A landscape with many valleys, sampled at points; each row gives a point and its height.
A ball rolls from a point to the lowest of its 6 nearest points, and stops where none of them is lower. Distance is the straight distance between rows; heights are no part of it.
Q_963: [  7  12  13 -29  -2  15 -22  19   0  19  -8 -20  50  -7 -10 -15   8  45
   4  14  22 -27 -17  10 -11  17 -27  38  -2]  height 5.34
Q_610: [-24  21 -24  -8 -16 -13   8  -6 -12 -24   3   7 -23  -7  17  17   2 -18
   3  -5   3   8   7  -5 -15 -27  30 -23  13]  height 4.67
Q_753: [  7 -48 -37   5  26 -42 -24  27 -32  -3   7  25  -1  10  17   7  -6 -11
   0 -18   2  -6   5  -1  33  46   5  -5 -21]  height 2.85
Q_67: [ 12  32  41 -10  -6  23  18  15  15  -7  12  13  26   3  -9  -7  22  51
  -2   3  27   9  14   0 -23 -47  -7  23  17]  height 2.79
Q_903: [  6  19  22  11  -9  30   8 -25  17  32 -10 -54  11 -14 -23  -8   6  -8
  -3  14 -14   7 -24   1   4   5 -29   8  -8]  height 3.40
Q_771: [  8   9 -10   3   5 -11  12   5  -4   4  -3 -12   7  -6   3   1   0   1
   0   4   6 -14   2  -5   4  14 -13   7   4]  height 4.96
Q_13: [ 30  22  37   2  -8  44  11 -13  34  45 -13 -59  28  -8 -40  -7   4  30
 -14   0   0   6 -22 -10  11  26 -58  49 -13]  height 3.29
Q_73: [ -9  22  47 -33  -7  37 -40 -12   8   0 -15 -24  33 -10  -7 -17   8  39
  16   6  10 -17 -14  19 -40 -27 -10  25  18]  height 3.57
Q_41: [-24 -12 -42 -32  -8 -19 -18  20 -33 -30   3  21  -3   6  23  12   2  -2
   8   6  12  -3   9  -3 -21  -5  29 -11  18]  height 3.18
Q_887: [-19  21  33 -25 -11  35 -31 -19  -3  -3 -18 -26  23 -24  -8 -10   7  26
  14   4   5 -10  -8  20 -33 -32  -3  13  13]  height 3.56
Q_995: [-28  -8  -3 -31 -13  27 -48 -26 -13   7 -29 -43  31 -20 -13  -9  -2  17
  11  34 -12 -29 -33  29 -23  17   6   8   8]  height 4.66
Q_826: [-12  14 -21  19 -10 -11  18  -9   5   1   3  14 -40   6   2  -2   5 -57
   0  20 -14  21  -5 -14   9   2  21 -43 -16]  height 5.20
Q_146: [-20  30  30  -2 -16  33 -14 -37  12  21 -14 -40   1 -24 -22 -12   1 -13
   7  23 -24   9 -18  12 -24 -21   0 -10  -3]  height 3.30
Q_412: [ 14  20  48 -23  -9  24 -11  14  28  21  -9 -30  50  -4 -22 -14  15  52
  -3  15  13 -19 -20  -3 -17   4 -54  50   3]  height 6.34
Q_88: [-14  16  53 -31  -5  26 -11  14  10 -12  -1  -3  37   1  -7 -16  10  57
   6  13  30 -21  -2   7 -39 -50  -4  34  19]  height 2.90
Q_65: [ 11  45  55   2 -14  43   9 -21  29  11  -3 -38   0 -24 -16   0  14  33
   2  -6   5  15   8   0 -19 -44 -20   7   0]  height 1.95
Q_74: [  0  24  19 -18  -4  31 -16 -20   4  15 -19 -38  21 -18 -16 -11   1  17
   3   6  -1 -13 -23  11 -19  -2 -23  21   9]  height 3.39
Q_443: [ -1  42  38  -4 -15  34  27 -14  26   0   5 -14   0 -22  -9  -2  15  31
   7 -10  22  19  10  -2 -20 -49  -6  11  10]  height 2.62
Q_560: [-26  -8 -35 -34  -7  -1 -24  17 -25 -26  -6  -5  19  -7  24  11   3  17
   7  11  12 -19  -1   9 -24  -9  20  -5  14]  height 3.64
Q_869: [ -2  30  24  19 -18  31  22 -24  23  33  -6 -32  -9 -19 -25 -15  11 -22
   0  18 -18  15 -12   0   6 -15 -16 -12  -8]  height 2.61
Q_755: [-14  -7 -27   1  -3 -36   1   1 -20 -20   6  33 -36  20  17  23  -5 -31
  -8 -15  -3  10  10 -15   8 -11  30 -37  14]  height 5.00
Q_549: [-26   2  -4 -35  -6  17 -31   1 -17 -13  -1 -15  22 -12  13  -8   2  31
  20  12  11 -21  -6  19 -47 -12  10  10   9]  height 3.62
Q_888: [-28 -17 -57 -15 -23 -33 -17  15 -35 -33   2  36 -43  29  34  25  -1 -26
  -1  -7  -1   7   5 -18 -10 -10  42 -33  26]  height 4.40
Q_10: [-26   5 -36  -2 -20 -26   9  -4 -13 -22  -1  20 -40   8  11  11   8 -50
   0   1  -2  16  10 -17  -7 -22  39 -48   9]  height 5.92
Q_833: [-17  24  38 -38 -11  30 -25   5  -1 -17  -1  -5  25 -14  -1 -10  12  39
  13   6  16 -18   1  16 -51 -51   4  19  16]  height 3.21
Q_32: [ 29 -62  -5  28  41 -33  -4  46  -4 -12   7  42  -5  24  12   5 -33  10
 -18 -47  14   2  16   8  54  36 -15  20 -33]  height 1.66
Q_402: [ 13  -8 -17  11  -8 -34   6  17 -14 -31  22  52 -29  41  21  19 -27   1
 -23 -28   8  -1  27 -18  10  -8  17 -18  20]  height 2.73
Q_669: [  7 -67 -24  43  57 -32 -14  21  -2  21 -14  27 -13   9  -3   0 -24 -36
 -13 -29 -14  10   1   7  62  45 -20  18 -41]  height 2.60
Q_161: [ 25 -24   9  22  -8 -36  19  30  16 -42  39  72 -17  56  17   8 -29  23
 -28 -34  15   7  23 -13  16  -4   9  -4  13]  height 2.08
Q_406: [ 13 -32 -26  27  11 -38   3   6 -11 -11   2  24 -34  30  16  14 -22 -39
 -12 -20 -13  12  11 -10  24  14  15 -21  -6]  height 3.60
Q_154: [-17  37  57 -19 -16  40  -7 -38  14  -4 -10 -37   3 -26  -9 -11   4  18
  20  -9   7  14  17  16 -43 -60  13   2   1]  height 2.83
Q_984: [ -6 -65 -60  -7  21 -36 -40  34 -42 -11  -5  31  -7  16  17   9 -13 -14
   6 -18  -4  -2   9   4  38  50  20 -16 -18]  height 2.74
Q_34: [-31   0  32 -23 -13  36 -67 -47  -5   6 -40 -50  29 -21 -19  -6   1  12
  18  27 -22 -26 -33  30 -13  12  12  11  -2]  height 3.66
Q_474: [-12 -16 -27 -30   2  -6 -18  28 -26 -12   3   4  29  -6  17  -6   3  28
  17  17  11 -18 -15   6 -11  21   2   6   4]  height 4.24
Q_962: [ 13  10  -6  -4   6 -17  19  22   4 -13  12  21  13   9   0   5   6  22
 -13   1  24 -13  13  -7   1   5 -10  12   9]  height 2.71
Q_892: [-22  24 -18   8 -19  -6  17 -11   4  -8  -2   4 -28  -3   8   2   8 -43
   6   8  -8  26   6 -11 -13 -27  27 -42  -3]  height 6.57
Q_193: [  7   1  36 -10   4 -11  23  39  10 -18  12  27  32  16   1   2  22  45
 -10  18  31 -10   8  -5 -15 -25 -10  23  15]  height 2.76
Q_591: [-17  31  27 -17 -12  23 -13 -25  10  -3 -15 -20  11 -25  -5  -7   6  16
  14   0   9  -2   1   9 -32 -35  -4   6   5]  height 3.61
Q_409: [ 23  -3   8   6   7 -10  25  29   9   0  15  18  32   7   0   0  18  40
 -19   7  23 -13   7  -8   6  12 -22  33   6]  height 3.81
Q_547: [-25   9 -33 -16 -18 -28   0   4 -23 -32  -1  32 -30   7  26  22   3 -16
  -5 -14  14   9  20 -16 -17 -33  41 -30  30]  height 6.26
Q_559: [ 31 -33 -20  16  14 -38   5  26  -4 -20  19  41 -14  34  21   9 -24   0
 -16 -36  13  -1  22  -7  32  25  -2   7  -5]  height 1.79
Q_948: [ -8  -1  -2 -32  -5  -2  -8  29 -14 -11   4   8  40  -4  10  -9  12  38
   8  19  23 -22  -6   5 -22  -4  -9  10   9]  height 3.63
Q_367: [ -5  27  -3  -3  -6  -4  23  -5   3  -9  -1   3  -2  -3  13  12   4  -1
   2  -9   4   5  10 -16  -5 -23  15  -5  14]  height 4.34
Q_829: [-18 -13 -38  10  -8 -29   5  -3 -23 -19   7  35 -56  24  13   9  -9 -67
  -3   7 -17  16   2 -21   6   4  37 -48  -2]  height 4.60
Q_710: [-22  28  24   8 -28  31  16 -27  23  16  -4 -15 -23 -30 -14  -7   6 -32
  14  15 -20  26  -1  11 -11 -39   9 -39 -16]  height 4.73
Q_707: [ 14  36  38  19 -26  48  38 -26  46  33  -2 -30 -12 -23 -21  -2  15  13
   7  -1 -10  36  -2  -8   8 -27 -19 -16  -5]  height 1.90
Q_375: [ 14  25  -1   6   4 -12  33   5  12 -15  18  25  -2   5   8   7   7  23
  -9 -12  16  -1  17 -14   9 -14   2   5  22]  height 2.59
Q_823: [ 22 -13  -8 -11  17  -9   5  18  -7  16   5  -7  28  -7   6  -4   8  19
  -4   3  15 -16   1  -1  15  41 -22  25 -13]  height 5.35
Q_885: [ 22 -46  -6  -4  20 -35  -7  43  -9  -9  26  34  26  16  18   6  -1  24
  -9  -7  21 -23   8   1  23  36  -7  14 -19]  height 2.35
Q_718: [  2 -29 -29 -12  21 -13 -13  16 -20  12  -8  -4  19  -6  11  -2   0  -9
   1   1   4 -14  -5   0  17  41 -12  15  -6]  height 5.73
Q_297: [ 28  27  16  29  10  19  60 -29  50  25  10   7 -25  11  -3   4   6  17
 -10  -6  -8  28  10  -8  37  11  -8 -14   4]  height 3.94
Q_514: [ 30 -30   1   5  24 -32   8  39   0   9  12  26  23   9   2  -1  -1  29
 -16  -5  19 -22  11   5  33  41 -23  28 -15]  height 3.16
Q_614: [ 11 -19 -12  40   5 -32  17   0  10  -2   7  36 -59  39   2   0 -37 -41
 -11 -19 -22  24  13 -14  36   8  14 -28  -9]  height 4.84
Q_425: [ 12  45  16  13 -14  15  50 -19  40   9   7   8  -9  -7  -4  10   6  17
  -1 -14  15  23  22 -13  10 -24  -4 -10   9]  height 4.00
Q_377: [ 23 -70  -3   7  20 -49 -18  65 -11 -31  27  62   3  29  20  12 -28  19
 -21 -30  24 -10  16   3  36  26  -6   3 -24]  height 1.91
Q_153: [  5  -4 -19  25  10  -8  19  -6   1  12   3   5 -30  12  -8  -6  -2 -66
  -1  13 -24   8  -3 -13  21  19  10 -25 -17]  height 4.41
Q_196: [-22   5  18 -31  -7  23 -40  -9  -3 -13 -14 -16  34 -19  -3 -12   6  32
  19   7   8 -23  -9  30 -40 -19  -1  19  19]  height 3.31
Q_968: [ 30 -11 -13  13  15 -21  17  14   0   3   7  11  -1  12  11   7   0   1
  -5 -13   2  -6  16  -4  23  30  -4  15   4]  height 3.96
Q_259: [ 25 -43 -11  42  46 -29  11   7  10   0   0  33 -23  23   5   2 -31 -10
 -12 -31  -4   1  12  -2  56  42 -18   8 -21]  height 1.75
Q_665: [ 22 -17   3  48  16 -20  30  -8  25  -7  10  34 -62  41  -4   2 -33 -43
  -9 -19 -34  39   3  -9  56  15   9 -23  -8]  height 5.61
Q_488: [ 37 -33   5  29  45 -10  31  -2  15  23  -2   4  -6  19  -8   2  -2  -6
  -9 -23  -3   5  -3   0  52  46 -27  39 -18]  height 2.84
Q_899: [ 31 -27  -1  47  36 -16  31  -6  22   8  10  16 -25  27 -15   0 -24 -16
 -10 -28 -18  22   6 -10  57  30  -9  13 -11]  height 2.29
Q_609: [ 18 -16 -11 -11  12 -17   2  31 -18  -8   8  18  26  11  19   6   7  28
 -12   2  21 -17   7  -5   3  22 -12  12  -4]  height 3.01
Q_306: [ -3  38  45   7 -20  36  18 -33  33  15 -11 -44  -4 -25 -21   0   5   5
   3  -3  -2  16  -3   3  -7 -35  -8  -6  -2]  height 1.21
Q_417: [  3  14   6 -19   3  11  -3   2  -6   3   2 -22  31 -17  -4 -13   4  27
  -2   7  11 -21  -4   0 -15  -1 -15  26   9]  height 3.71
Q_554: [ -2  37  19  17 -17  21  41 -27  31  21  -4 -25 -18 -19 -12   7  10  -1
   2   1  -1  31   0  -6   3 -14  -7 -25   4]  height 2.78
Q_334: [-23  -9 -18 -38  -4   8 -34  -3 -20 -15 -15 -19  28 -25   0  -5  -2  24
  16  16   7 -29 -15  28 -23  -4   7   8  13]  height 4.01
Q_698: [  5  13  -2  34  -1   7  32 -13  10  25   1 -13 -24  -9 -17  -6   9 -44
  -4  23 -17  13  -9  -8  17  11  -7 -19 -18]  height 5.28
Q_370: [ 16  28  11  -1   5  17  28  -7  22  17   1 -18  19 -10 -10  -3   8  19
 -10  -3   2   4   0  -5   1   5 -23  13   5]  height 3.48
Q_96: [-22  24 -11  16 -20  11   9 -16   6  10   3   1 -33 -17  -6 -11   5 -57
   5  28 -28  18 -11   5 -11 -13  23 -43 -18]  height 5.55
Q_210: [ 26 -17   3  13   9 -26  18  26   7 -21  27  49  11  29   7  13   2  28
 -20  -9  22  -4  19  -7  14  12  -7  12  15]  height 2.03
Q_503: [ 24 -29 -18  40  19 -32   4   9   2 -15   2  32 -38  37   8   6 -42 -26
 -17 -39 -11  17  15  -7  38  22  -2  -9  -8]  height 3.06
Q_352: [ -8 -11 -22  -7   8   7 -11  -8  -7  20 -12 -37  16  -8  -6  -8  -2 -18
   8  13 -16 -12 -23   6  -4  27 -12   4  -5]  height 6.56
Q_648: [  9   0 -14  37   7 -17  31 -17  13   8   3  12 -43  12  -6   0  -1 -47
  -6   3 -26  18   0 -14  33  14   8 -20  -4]  height 5.09
Q_612: [-14  12  41  -1 -25  49 -52 -51  16  27 -35 -56  14 -23 -25 -22   2 -11
   4  24 -31  -7 -34  20 -16   7 -18  14 -12]  height 3.08
Q_882: [-12  39  18 -11  -8  14   7 -11   8 -13  -2  -8   8 -19  -4   4   6  16
   2  -3  14   7  17  -2 -30 -49   4  -3  14]  height 3.23
Q_916: [  8  39  18  -9 -12   8  37  -2  26 -12  12  14  -3  -8   1  10  15  25
  -3 -11  26   4  25 -12 -18 -36   6   3  22]  height 3.03
Q_522: [-33  32  51 -13 -37  40  -9 -46  12   7 -13 -25 -16 -32 -13 -10   5 -16
  26  10 -18  20   6  27 -36 -49  26 -26  -8]  height 3.77
Q_636: [ -2 -24 -33  15  20 -15  -3   6 -23  17  -4 -10  -5  -2   3   0  -6 -27
   2  11  -9  -7 -12  -1  17  32  -2  -9 -21]  height 4.83
Q_30: [  6  15  10  -8  -9  30 -15 -13   8  32 -16 -54  24 -15 -19 -10   1   9
  -2  16 -15  -6 -27   2  -1  18 -38  24  -6]  height 1.17
Q_623: [-11   6 -18 -24  -4  -7  -6  12 -20 -18   6  15  13  -7  18  10  11  15
  -2   8  13 -15   7  -8 -22 -15   0   4  13]  height 3.26
Q_663: [ 27  -8 -14  27  15 -25  25   7  13 -21   9  39 -30  38  15  10 -38   1
 -17 -39  -1   4  22 -12  35  13   8  -3  13]  height 2.38
Q_741: [ -8  -2 -27 -12   3  -8  -9  -2 -18  -6  -2 -10   8 -10  13   2  -2   0
  14   9   2 -12  -4   1 -18   4  10  -8   8]  height 4.32
Q_105: [-37  13  34 -28  -8  37 -50 -35  -6  -5 -22 -34  14 -23 -11  -7  -4  13
  19  12  -3 -15  -4  29 -39 -32  22   4  15]  height 4.02
Q_890: [ -7  24   8 -16 -15  -9  18  15   2 -37  12  39  -4   1  14  16  22  20
  -8 -12  22   3  25  -8 -24 -49  20   3  28]  height 3.59
Q_495: [ 33  38  37  19  -5  41  38 -25  45  36  -5 -32  -1  -9 -26   3  12  23
  -4   1   1  29  -7 -14  22  -6 -33  17   0]  height 2.34
Q_3: [ 23  18  15  15  16  19  24 -12  14  40  -2 -33  19  -7 -21  -3  12  10
  -7  -5 -10   7 -14 -11  22  26 -36  28  -4]  height 4.14
Q_304: [-27  15  21 -33 -12  20 -26 -15 -11 -18  -7  -6  16 -20   3  -1   4  22
  14 -10   6  -6   7  18 -47 -49  18  10  15]  height 3.04
Q_382: [-32  -1 -27 -15 -14  -4 -10  -9 -22 -12  -9  -8  -2 -15  14   8  -4 -10
  14  16  -3  -7  -5   9 -32 -18  32 -19  18]  height 3.55
Q_206: [  7  29  54 -16  -9  25   7  19  24   0   9  -9  43   0 -19 -10  16  51
   3  11  28 -12   0   5 -27 -38 -19  35  13]  height 3.52
Q_816: [  1  30  47  12 -27  46  -8 -42  28  32 -15 -50   7 -21 -29  -7   3   6
   3  17 -19  17 -25   8  -8 -15 -29  -1 -18]  height 2.32
Q_944: [ 29 -26   9  -9  12 -23   9  43 -11   2  16  22  35   7   4  -2  17  41
  -5  11  29 -17   6  -4   8  19 -23  26  -6]  height 4.28
Q_95: [ 27  10   7  44  10  -1  52 -23  43  15  16  24 -44  23  -3   4  -3 -28
  -3  -9 -25  22   9 -12  41  11  -1 -23  -5]  height 4.69
Q_808: [-10  29  58 -29 -10  30   2  -8   8 -22  15  -8  11 -11 -10 -10  12  33
  16 -12  27  -3  16   6 -50 -74   7  21  15]  height 3.07
Q_214: [-21  24  45 -31 -16  24 -18 -15  -6 -23   9  -6   9 -20   5  -6  11  28
  19 -12  19  -3  21   8 -56 -66  20   9  17]  height 3.25
Q_813: [-18 -13 -38   3  -6 -16  -8  -5 -25  -4  -5   1 -16  -4   6   5  -4 -33
  -1  10 -15   4  -2  -8 -15  10  17 -24  10]  height 4.46
Q_859: [ -2   6 -15  18   0 -30  24  -6   3 -21  -4  35 -51  27  13  13 -16 -42
 -11 -18   1  22  14 -19  18  -1  31 -38   6]  height 5.76
Q_398: [-10 -53 -55  22  29 -16 -25   2 -26  13   0   5 -15   4  -7  -4   3 -61
  13  22 -31  -6 -11  -1  25  45   8  -8 -37]  height 3.92
Q_108: [ -9  -4  -9 -29  -5  13 -25   3 -11   7 -12 -39  40 -12   1  -9  -4  29
  12  13   5 -20 -22  18 -22  16 -17  22   5]  height 5.26
Q_451: [ -1   1  27 -25  -2   4   2  37  -4   1   4   1  48   2  -4 -11  19  49
   4  26  27 -22 -10   5 -19  -7 -20  29   8]  height 3.93
Q_103: [-12 -60 -61   8  29 -32 -31  17 -42   2  -5   6 -10  12  12  11 -12 -39
  13   3 -14   0  -1  -2  27  44  14 -11 -26]  height 3.47
Q_247: [-22 -22 -38 -22   2   5 -25  -1 -24  -5 -15 -31  17 -15  -4  -8 -12   4
  19  21  -3 -15 -24  21 -13  25   9   4   4]  height 5.60
Q_55: [-21  12  23 -16 -18  31 -40 -39   4  12 -25 -47  20 -22 -14 -12   3  -2
  13  19 -22  -8 -28  20 -25  -9   3   5   6]  height 2.99
Q_341: [ -8 -39 -56 -28   6 -22 -17  25 -43 -17  -1   9  15  -4  23  10   2  -1
  12   8  12 -10  -4   3   8  32  17 -12 -10]  height 3.51
Q_6: [-21  -1  41 -50  -5  25 -68   5  -5 -12 -18 -13  53 -12 -17 -20  11  57
  13  18  11 -42 -31  30 -31 -12   5  30   9]  height 3.91
Q_506: [-24  32  31   4 -40  39 -24 -46  12  27 -12 -25  -1 -34 -25 -20   8 -38
   5  38 -36   8 -25  23 -18 -21   2 -20 -25]  height 3.99
Q_119: [-29  -3  12 -41  -9  30 -55 -13  -8 -10 -15 -36  42 -13  -2 -10   1  49
  24  16   3 -33 -24  22 -20   3   7  22   9]  height 3.67
Q_510: [ 34 -26 -12  18  33 -11  23  12   7  28  -2  -6  11   4  -6  -2   5   2
  -9 -24   6 -12  -3  -2  41  51 -25  28 -19]  height 3.68
Q_11: [  0   6 -27   0   3 -20   5   5 -17 -11  -5   4   1   0  10  10   5  -8
   0   2   3  -5   6  -8  -1   4   8  -9  10]  height 4.17
Q_828: [ 16 -32 -27  19  12 -39 -10  15 -13 -16  10  37 -27  32  17  15 -32 -15
 -13 -43   4   1  24 -11  25  23   3  -9   2]  height 2.24
Q_711: [ 36  -5   7  34  26   1  36 -11  22  29   8 -11  -9   9 -16  -2   6  -7
 -12 -14 -15  15   4  -4  43  38 -25  12  -9]  height 3.02
Q_328: [  7  -9 -19  21   5   2  12  -8  -4  31  -5 -27   0  -9 -18  -9   6 -42
   1  19 -27  -2 -21  -9   7  30 -13   0 -17]  height 5.56
Q_110: [ -3  20  -3  28 -16   8  39 -16  21   9  12  11 -41  -8  -6  -8  15 -52
   3  17 -21  26 -12  -4  15  -5  11 -44 -16]  height 5.91
Q_242: [ -5 -14 -36 -11 -10 -34 -14  22 -29 -37  13  41 -12  16  27  17   0   5
 -11  -7  17 -13  15 -17  -5  -4  24 -15  14]  height 2.65
Q_941: [ 14  41  59 -12  -9  37  15  -5  32  -2  12  -7  13 -16 -17  -5  18  43
  13 -13  20  14  17   5 -34 -65  -9  15  15]  height 2.66
Q_308: [ -6 -12 -33  -7 -12 -40 -15  22 -27 -34  17  56 -36  36  33  24 -20  -6
 -16 -30   8  -4  22 -13   4   2  29 -20  17]  height 3.15
Q_987: [ 17   9  -8  22   7  -2  37 -10  22   6   5   9 -18   3  -4  10   1 -17
  -4  -6  -4  14  13 -16  26  12   3 -17   8]  height 5.21
Q_945: [ 11 -39 -31   3  -1 -42 -15  28 -27 -27  16  51 -25  37  31  14 -28  -2
 -12 -36   7 -10  26  -6  21  10   8 -13   1]  height 2.18
Q_182: [ 24   1   6  19  18  13  19  -8  10  47  -7 -36   6  -6 -19 -12  14 -13
 -11   2 -13   7 -16 -12  20  37 -32  22 -19]  height 4.65
Q_908: [-12 -23 -36  10   1 -36  -6   0 -25  -8   1  17 -25  13  11  14  -3 -47
   2   0 -20   1 -11 -17  12  16  22 -36  -1]  height 3.85
Q_659: [  9 -60 -32  26  37 -29  -6  21 -18   5 -10  22 -13  15   5  10 -22 -36
  -3 -17 -15   3   4   1  47  41  -1  -6 -27]  height 2.75
Q_465: [  5  -4 -13  -7   0 -30   5  31 -13 -28  11  40   8  20  18  14   8  26
 -13  -1  21  -9  23 -13  -5  -6   9   6  17]  height 2.16
Q_905: [-22  15 -26 -22 -11 -10  -1   3 -18 -28  -3   8  -2   0  17  12   2  -2
   5   1  15 -11  14  -4 -33 -28  23 -12  18]  height 1.56
Q_792: [-28  22  56 -38 -13  21 -32 -44  -8 -29  -9 -17  -3 -23   4  -1  11  15
  29 -14   9   2  21  22 -52 -68  35  -5   8]  height 3.41
Q_685: [-20  -9  -9  -4  -9  24 -27 -24  -3  24  -9 -40   9 -14 -22 -20  -3 -36
   8  40 -33  -7 -36  19 -14  20   0  -5 -14]  height 6.19
Q_618: [  4 -74 -36 -11  24 -47 -45  55 -43 -28  20  53   1  18  24  14 -18  12
  -7 -25  22  -2  13  11  35  45  18  -6 -28]  height 2.19
Q_351: [ -6   1  -3   8  -7  25 -10 -26  10  38  -8 -45   9 -10 -21 -15   2 -23
   7  19 -29   0 -29  10  -8  20 -16   0 -13]  height 5.02
Q_950: [ -5 -29 -40  27  15 -14  -8   3 -23   4   6  18 -36   9  -4  -9  -6 -69
   2  15 -30  12  -9 -11  17  19  12 -25 -19]  height 3.76
Q_267: [ 34 -40  -4  43  59 -16  14  10  19  34 -11  12 -17  12  -4  -1 -16 -16
 -25 -29  -7  16   3   0  64  56 -29  40 -36]  height 2.77
Q_982: [ 22  27  14   7  -2  31  11  -8  17  32  -8 -41  18  -6 -21  -7  10  24
  -1  -2   1   3 -13  -4  -2  14 -37  26  -3]  height 3.69
Q_592: [-24 -39 -56 -17   6 -24 -26  19 -49 -25   0  22 -12  15  29  20  -8  -8
   9  -3   2  -7   6  -8  -5  18  36 -21   8]  height 3.11
Q_541: [  0  32  15  -7  -9  18   7 -10   8   9   0 -22  15 -16  -5   0   6  12
   4   4   7   2  -3  -3 -18 -26  -1   4  15]  height 3.37
Q_766: [-26  -5 -18   1  -4  13 -18 -23 -10  12  -9 -32   9 -19 -12 -14  -4 -20
   7  25 -22  -5 -22  23 -25   5   4 -14   4]  height 6.74
Q_952: [-21  31  -8  -3 -15  -8  24  -5   8 -18   2  13 -28   0  14  19   3 -23
  -1  -4   0  20  10 -14 -13 -26  23 -32  18]  height 6.41
Q_233: [ 11  12  -5  -5  -7 -19  25  16   0 -28  15  37  -9  17  14  18   4  10
 -17 -13  24  -1  18  -9   4 -15  15   0  17]  height 2.57
Q_361: [ 20 -29 -21  27  31 -23  13   8 -10  14  -5   4 -13   8   9   4  -9 -25
  -5 -13  -9  -5   4  -5  36  38  -8   5 -15]  height 3.10
Q_439: [-35  25  15 -14 -22  19  -2 -32   2 -11 -16 -16 -19 -28   0  -5  -6 -26
  15   5 -13  16   4  12 -34 -48  28 -30   8]  height 4.18
Q_585: [ 14 -30 -13  38  27 -19  16  -2   2  22   0  -2 -19   7  -7  -3   4 -50
  -2   3 -21   9  -7  -7  41  34  -7  -1 -26]  height 4.15
Q_759: [-26  22   0   0 -21  12  12 -24   2  -2  -8 -14 -17 -19  -5  -3   5 -35
   1   9 -17  19   2   1 -28 -31  12 -29   5]  height 5.37
Q_380: [ 12 -52 -30  -3   7 -46 -28  47 -31 -24  25  58  -2  29  33  14 -10  14
 -11 -26  20  -4  20   0  17  29  12  -4  -9]  height 2.02
Q_932: [-15  21  49  -8 -14  39 -41 -51   7  23 -30 -46  21 -20 -18 -15   2   4
   6  15 -18  -8 -23  16 -18  -9  -2  12  -3]  height 0.88
Q_730: [  8   8 -15   8   3 -15  18  -5  -1   8  -3   3 -18   4  -6   6  -1 -17
  -7  -4  -7   3   4 -15  14  10   3 -12   1]  height 4.89
Q_921: [ 11  27  25 -13  -3  31  -2  -1  18   8  -1 -28  33 -18 -12  -7   6  33
   9  -1  10  -8  -8  -3 -16 -11 -22  29   8]  height 0.60
Q_777: [ 13   4  -5  33   4 -24  36  -5  18  -4   9  26 -44  25  10  13 -13 -22
  -9 -25  -8  17  15 -17  32   0  13 -18  16]  height 4.07
Q_91: [ 11  39  59  16 -23  52  24 -38  40  38  -6 -49  -1 -27 -28 -10  10  15
   1   5  -8  21 -13  -1  -1 -27 -27   4  -9]  height 1.85
Q_493: [ 14  19  19   0  -4  -2  31  19  18 -15  20  39  18  10   6   6  18  44
 -19   2  28  -6  20 -14 -12 -30  -7  12  18]  height 0.78
Q_670: [-17  24   3 -19 -13  13  -6 -16  -3 -11  -9 -17   1 -21   2   1  -1   1
   7  -1   4  13   4   1 -31 -36  14  -9  10]  height 3.95
Q_776: [  6 -32  -7 -25   3 -29 -13  46 -23  -7  18  19  40   7  15  -3  11  37
  -1  19  21 -19   0   6   9  14  -3  13 -10]  height 3.12
Q_967: [-44  13  -1 -33 -17  12 -15 -16 -11 -30 -11 -10  -9 -18   6   2   7  -4
  18  -6   8   4  14  21 -46 -53  37 -11  22]  height 1.34
Q_112: [-10  14  23 -28 -11  12 -19  16  -3 -14  -3  -6  41  -8   7 -11  10  40
  10  15  19 -22   2  13 -36 -25 -15  25  16]  height 2.81
Q_97: [-44  -9 -25 -50  -6  12 -39   3 -29 -28 -14  -9  18 -18  14  -5   2  20
  23  15   7 -26 -15  27 -39 -11  29   0  15]  height 3.90
Q_557: [-14 -60 -56  11  18 -36 -26  12 -42  -7  -9  17 -26  16  10   7  -9 -53
   1  -1 -23   2  -2 -11  21  34  23 -33 -20]  height 3.28
Q_572: [-11  27  19 -20  -5  10   5  10   6 -12   4   8  23 -10   2  -3   7  36
   5   7  18 -11  15   3 -34 -41  -5  12  11]  height 2.01
Q_415: [ 27 -56 -21  26  41 -30 -12  27  -8   2   1  33 -16  20  11   2 -23 -15
 -13 -39   1   2  15   0  51  39  -9  18 -21]  height 1.04
Q_424: [-19  14 -19  16  -7  15  -7 -22   0  22   8 -14 -14 -22 -17 -23  11 -52
   2  35 -34  10 -25   1  -2  11   6 -18 -27]  height 5.93
Q_77: [ -7 -19 -30  18  13  -9  -1  -3 -17  19   3  -9 -17   2 -14 -10   6 -57
   6  26 -32   1 -17  -4  11  29   0 -17 -24]  height 4.42
Q_248: [ 24 -30 -11  22   4 -39  11  34   2 -37  27  63 -32  54  14  15 -44  16
 -25 -41   4   7  26  -6  18   8   7   1  11]  height 2.07
Q_296: [ -3  11 -19  30 -17  -8  26  -4  11   1  17  27 -57  11 -14 -14   3 -72
  -1  16 -27  24   1 -10  27   2  17 -49 -30]  height 5.68
Q_946: [ 29 -11   4  12   0 -28  22  31  13 -28  21  56   3  35  16  10  -7  24
 -27 -13  23  -5  24 -16   5  -8   3   6  22]  height 1.89
Q_320: [  4  17   5  -1   0   7  -4 -10   2  31 -14 -48  19 -15 -14  -6   6   0
   4   8 -13  -9 -28  -6 -12  17 -23  12  -1]  height 4.30
Q_219: [  0  14  21   5 -12  33 -25 -35  12  41 -24 -58  16 -21 -21 -13  -4 -10
  -4  21 -26   0 -35  10  -8  14 -31  10 -10]  height 3.74
Q_21: [  9  36  45  10 -16  47   7 -24  32  37 -13 -55  17 -18 -26  -8   3  15
  -6   7 -11  15 -21  -7   1   0 -39  23  -6]  height 2.47
Q_910: [ 26  23  14  28   7  14  38 -17  23  35   6 -23 -12  -6 -13  -8  11   2
  -9  -1 -15  15  -7 -11  27  14 -19  -3   3]  height 3.22
Q_49: [ 13 -25 -27 -12   6 -33  -7  44 -26 -22  18  31  14  13  27  11   3  17
  -4   3  22 -21  15   4   6  24   1   1   1]  height 2.31
Q_678: [ 34   8  12  -7  10  18  20  19   6  24   4 -23  35   1  -5  -3  10  34
  -3   7  11 -11 -13  -7   3  22 -38  36   0]  height 5.52

Two balls start at each pair of points below. Name the first point that both come to, or write never.
Q_153 and Q_908 | Q_557
Q_103 and Q_829 | Q_984
Q_77 and Q_826 | Q_950

Call two points neighbours if one is among the 6 nearest of the other. Go from one point of each pair to the other, from neighbour to neighbour, staying as low as possible. Name the highest point that can't be avoided.
Q_572 and Q_493 | Q_193
Q_967 and Q_921 | Q_541
Q_932 and Q_306 | Q_612
Q_572 and Q_306 | Q_67
